Each row is a point on a landscape with many peaks, with its height.
From any point a climber steps to the highest of the 2 points nearest to it. It stops when none of these is higher. Distance is the straight distance between rows; heights are no part of it.
j460: [ 82 118 123 170 167 122 141  85 172 127 127 128 122 116  83 178 138 127
 143 120 151 116]  h=20.7
j406: [ 99 138 155  99 179 161  78 119  71 124 126 134 145 154 105 110 114 201
 130 191 150 120]  h=42.7
j696: [116 134  86  64 123 118  92  99 126 163 178 107 107 140 124 156  98 132
 190 150 199  87]  h=21.1
j629: [136 128 143 146 114 117 164 125 155 138 124 108 127 104 109 157 112 138
 110  78 131 160]  h=15.9
j221: [123 136  49 185 148 115 115  61 149 120  98 123 114 127 111 114 152 111
 141 135 115 118]  h=26.1
j982: [112 139 103 152  91 143 153  85 118  70 109  95 118 103 173 113  95 122
  86  70  62 133]  h=45.5
j110: [122 121 121  82 121 150 132 142  60 104 148 170 162 143 122 161 179  99
 124 141 118 142]  h=5.3
j314: [108 115 149 179 129 121  97  76 233 121 105 121  94 137 130 129  90 169
 141  90 130 161]  h=42.2
j273: [121 160 140  72 150 101 123 168 172 158 157 122 117 176 118 122 111 142
 124 155 167 192]  h=38.6
j319: [153 145 155  92 122 138 150 155 184 143 149 100 109 145 143 106  78 106
 126 113 128 163]  h=18.2
j467: [127 118 131 112 110 138 155  81 173  67  85 109  80 111 136 149 122 150
 137  82 151 168]  h=21.5
j817: [138 130 138 141  74 111 139 117 123  95 147  97 124  87 150 159  48 200
  83  81  40 108]  h=13.7
j639: [122 111 120 152  91  97 148 139 132 122 123 153 130  97  90 196 171 156
 145 108 147 157]  h=10.8
j737: [187 158 160  84 137 152 138 142 164 119 145 135 120 158 137  94  71 120
  91 127  86 146]  h=22.0
j521: [152 116 150 146  96 119 155 145  92 113 114 111 154  96 174 119 104 101
  56  78  32 110]  h=16.9
j735: [112 130 176  98 169 126  94 180 107 144 141 135 147 163 133  89 124 100
  97 188 172  81]  h=40.1
j747: [105 153 105  76 140 125  71 136  76 180 183 167 138 166 110 109 117 125
 124 172 157  93]  h=24.7
j444: [109 127 130  97 139  91 138 161 179 171 168 112 113 148 135 153 116 116
 167 137 186 175]  h=32.3
j791: [139 144 155 116 139 120 119 164  90 173 157 195 169 138 119 107 154  80
 117 159 155  93]  h=30.1
j991: [ 80 101 127 189 152 118 154 108 159 125 101 103 130 103 109 158 135 141
 100 100 110 112]  h=25.4
j564: [176 115 152 127 105 130 161 154 138 124 113 126 138 122 106 141 109 156
  93 102  69 157]  h=11.2
j20: [124 110 104 135  87 114 159 167  90 108 108 111 148 120 159 113 131 123
  75  97  42 154]  h=13.9
j435: [160 176 148 113 173 150 137 116 131  79  91 147 144 158 150 119 107 163
 111 146  60 167]  h=32.6
j458: [144  93  86 166  74  87 128 192  87 124 100  97 139 106 144 111 161 165
 137 123  75 142]  h=40.6
j24: [165 127 106  90  93 148 130 123  98  94 122 149 101 122 101 133 169 131
 163 136 154 156]  h=35.8
j380: [ 99 120  94 188 120 110  96  91  97 114  99  68 126 113 195  97 168 189
 123 112  48  88]  h=63.1
j901: [108 124 149  98 134 124 115 170 133 193 196  94 112 163 142 140 112  88
 169 143 189 133]  h=28.9
j50: [121 132  87 118 132 121 129  68 164 120 125 128  88 122 110 173 138 144
 194 132 199 128]  h=21.2
j84: [164 107 147 150 103 126 132 165  89 154 126 165 172 114 123 112 158  90
 124 145 114 110]  h=26.4
j206: [152 137 166 101 114 119 139 123 206 151 151 105 104 150 165 139  67 131
 153  95 153 194]  h=14.7
j326: [125 116 178 105 147 148 128 175 124 143 154 121 143 143 123 122 125  79
 101 143 173  96]  h=44.1
j767: [109 142 143 196 109 124 113  66 215 121 143 113  98 131 138 100  41 170
 120  79  93 137]  h=28.4
j449: [163 120 136 104  82 135 156 117 135  70  88 117  83 119 122 145 129 159
 132  96 111 178]  h=21.8
j992: [119 117 138 199 164 132 106  74 178 129 103 122 118 130 139  91 125  80
 107 107 115  93]  h=26.6
j332: [125 112  99 129 115 118 145 176  80  78 115 144 152 162 137 119 170 105
 104 116  54 169]  h=10.7
j864: [104 131 161 191 166 136 118  95 169 140 118 129 137 142 157  96 119  37
 126  96 152  70]  h=23.7
j37: [121  95  81 179  82 105 123 146  97 125  91  69 129  92 181 112 170 153
 133  96  70 106]  h=48.4
j495: [130 152 133 138 163 142 114 150  78 137 135 189 186 146 124 107 161 123
 123 171 121 122]  h=33.9
j410: [115 119 166  99 146 160 126 125 112 165 171  98 136 142 140 142 117  66
 122 116 200  83]  h=47.1
j599: [127 139  69 174 133 110 117  76 170 119  95 128  96 119  97 146 142 142
 175 117 164 145]  h=19.9
j563: [ 78 139 117 191 122 124  98  89 130 124 106  72 110 120 168 105 138 207
  79 112  50 105]  h=46.4
j829: [113 121 182 154 158 153 144 118 177 141 134  96 125 134 162 122 100  62
 127  89 160  83]  h=21.9
j584: [136 137 111 160 119 135 152 125 159 147 126 125 126  94 160  81 105  61
 114  99 133 110]  h=57.6
j88: [110 114 127 159  93 107 159 114 134 108  91  95 122 105 130 180 119 170
  96  69  87 156]  h=11.3
j790: [134 159 170 105 182 152  90 112  76 105 114 149 144 172 107 140 130 212
 135 164 142 158]  h=51.3
j290: [152 111  68 145  92  96 140 174  99 118 109 133 126 118  96 130 174 141
 152 145  95 151]  h=33.4
j980: [112 166 127 113 187 130  85 160 105 184 155 155 162 178 123  93 105 140
 140 175 175 117]  h=22.2
j519: [185 126 127  97 100 136 127 142 109  64  87 147  98 152 122 117 161 162
 148 134  99 178]  h=28.7
j358: [129 139 118  75 139 121 105 151 115 184 192 141 131 155 119 123 115 102
 145 143 194 114]  h=26.9
j959: [ 74 104  99 192 137 107 120  94 153 102  91  82 109 116 122 136 152 170
  94 115  75 112]  h=32.7
j724: [175 133 146 143  70 134 147 146 144 129 126 110 121  89 127 112  63 171
  80  99  45 130]  h=9.4
j251: [164  77 157 121 100 152 136 149  95  94 106 125 137 113 127 134 166 127
 151 135 104 134]  h=27.4
j66: [142 100 156  76 115 135  91 121 121 168 158 101 100 139 107 136 107 145
 157 142 207 140]  h=27.6
j74: [135 122 138 114 153 143 134 138  70  83 117 175 174 167 153 116 172 102
 114 140  78 159]  h=7.7
j498: [132 145 119  84 146 118 131 170 134 132 144 154 121 144  92 134 154 139
 134 160 163 163]  h=47.2
j642: [128 126 162 155 145 143 155 127 188 155 127  98 125 126 128 146  95 104
 139  83 144 132]  h=19.7
j876: [177 160 164  88 138 156 132 128 124  92 112 154 138 145 154  81 106 115
  88 153  69 150]  h=26.2
j627: [132 118 124  71 112 126 112 102 134 127 148 119  83 127 110 166 136 146
 166 128 218 149]  h=24.4
j145: [133 162 131 104 156 146 119 150  95 131 139 186 151 149  87 135 168 155
 128 163 134 166]  h=39.9
j399: [106 134 102  78 101 142 126 117  64 143 168 171 154 115 105 166 169  99
 153 138 136  95]  h=3.7
j48: [150 150  64  90 111 111 134 141 100 128 143 177 133 110 132 114 154  83
 160 187 156  99]  h=37.1
j181: [ 99 121  95 119 111  98 158 135 151 149 159 159 130  93  71 190 149 145
 161 134 169 118]  h=14.8
j520: [127 130 102 163 137 128 143 101 135 163 139 134 139 103 141 114 128  50
 151 108 157  98]  h=53.1
j422: [143 136  63 122 119 108 139 176  96 105 121 172 129 110 111 115 179 111
 154 184 117 139]  h=33.1
j217: [113 102 111 161  84  94 152 120 111  95  82 113 110 114 122 198 162 171
 135  77 114 163]  h=7.3
j611: [159 166 172  94 190 160 124 121 119 107  99 140 137 173 131 125 123 173
 105 163 119 170]  h=40.5
j131: [126 139 139 176  88 120 133  92 173 107 125  99 107  99 138 141  45 198
  89  72  76 122]  h=19.2
j706: [152 178 158 128 209 150 115 132 103 153 126 149 173 157 142  90 104 147
 138 165 148 132]  h=19.6
j515: [154 143  87  75 119 137 115 126  85 116 131 150 111 131 118 106 156 101
 157 173 171 139]  h=40.2
j833: [151  91 168 101 131 158 122 164  98 104 103 144 138 129 118 109 163 145
 141 187 119 133]  h=31.7
j613: [130  98 133 176 100 106 145 160  84 153 108 136 169  96 149 119 160  78
 104 114  95 104]  h=23.2
j166: [ 86 121  98 151 137 123 135  90 142 135 146 149 148  95  81 180 142 128
 172 142 147  67]  h=17.5
j95: [153 143 127 102 136 138 146 166 136 132 136 138 133 125 110 101 138 111
 106 143 123 162]  h=55.6
j571: [ 98 110 121 149 154 123 147 164 190 169 159  99 122 125 127 134 107  85
 174 132 173  90]  h=16.0
j106: [141 118 125 116 115 139 155 154 144 128 110 133 134 101 147  95 123  81
  96 125 111 127]  h=64.2
j136: [107 134 124 117 145 145 144 110 130 156 168 128 137 108 133 154 133  78
 146 133 177  82]  h=49.7
j190: [112 135  79 164 112 135 142  91 127 114 101  97 114  96 154 103 136 110
 101  77  92 133]  h=38.8
j317: [114 124 159 158 122 123 121  64 194  88  86 133  96 132 127 162 109 171
 123  68 145 163]  h=29.4
j984: [ 71 128 129 155 176 111 142 106 190 164 169 116 119 139 100 172 125 103
 174 121 177  98]  h=17.8
j456: [112 112 154  70 133 147  89 151  90 136 155 137 124 147  88 128 132 179
 141 189 170 103]  h=36.7
j25: [126 122  89 203 140 119 111  79 131 119  86 117 124  96 144  96 144 108
 123 118 101  91]  h=32.0
j568: [130 107 143 189  99 121 148 119  99 142  97 116 148  83 177 104 123  87
  88  84  82  88]  h=20.2
j413: [138 115 177  80 151 139 100 158 122 142 147 108 114 160 110 118 105 149
 124 178 183 137]  h=31.9
j232: [127 108 182  98 159 143 107 165  82 117 119 154 150 124 135  95 153 103
 113 198 138  89]  h=36.2
j912: [118 150  76  43 104 127  80 112  98 164 184 148 109 149 110 127 108 126
 152 178 170  71]  h=22.8

Call two points neighbours if one is among the 2 nearest of the other. Go from one point of each pair to the other, from neighbour to neighbour, staying as high as possible. Name the lowest point that can't be avoided.
j25 / j790 => j599
j314 / j380 => j467
j515 / j380 => j422

For each start below, name the point where the climber stops.
j50 => j790
j20 => j106
j358 => j106
j833 => j106
j319 => j790
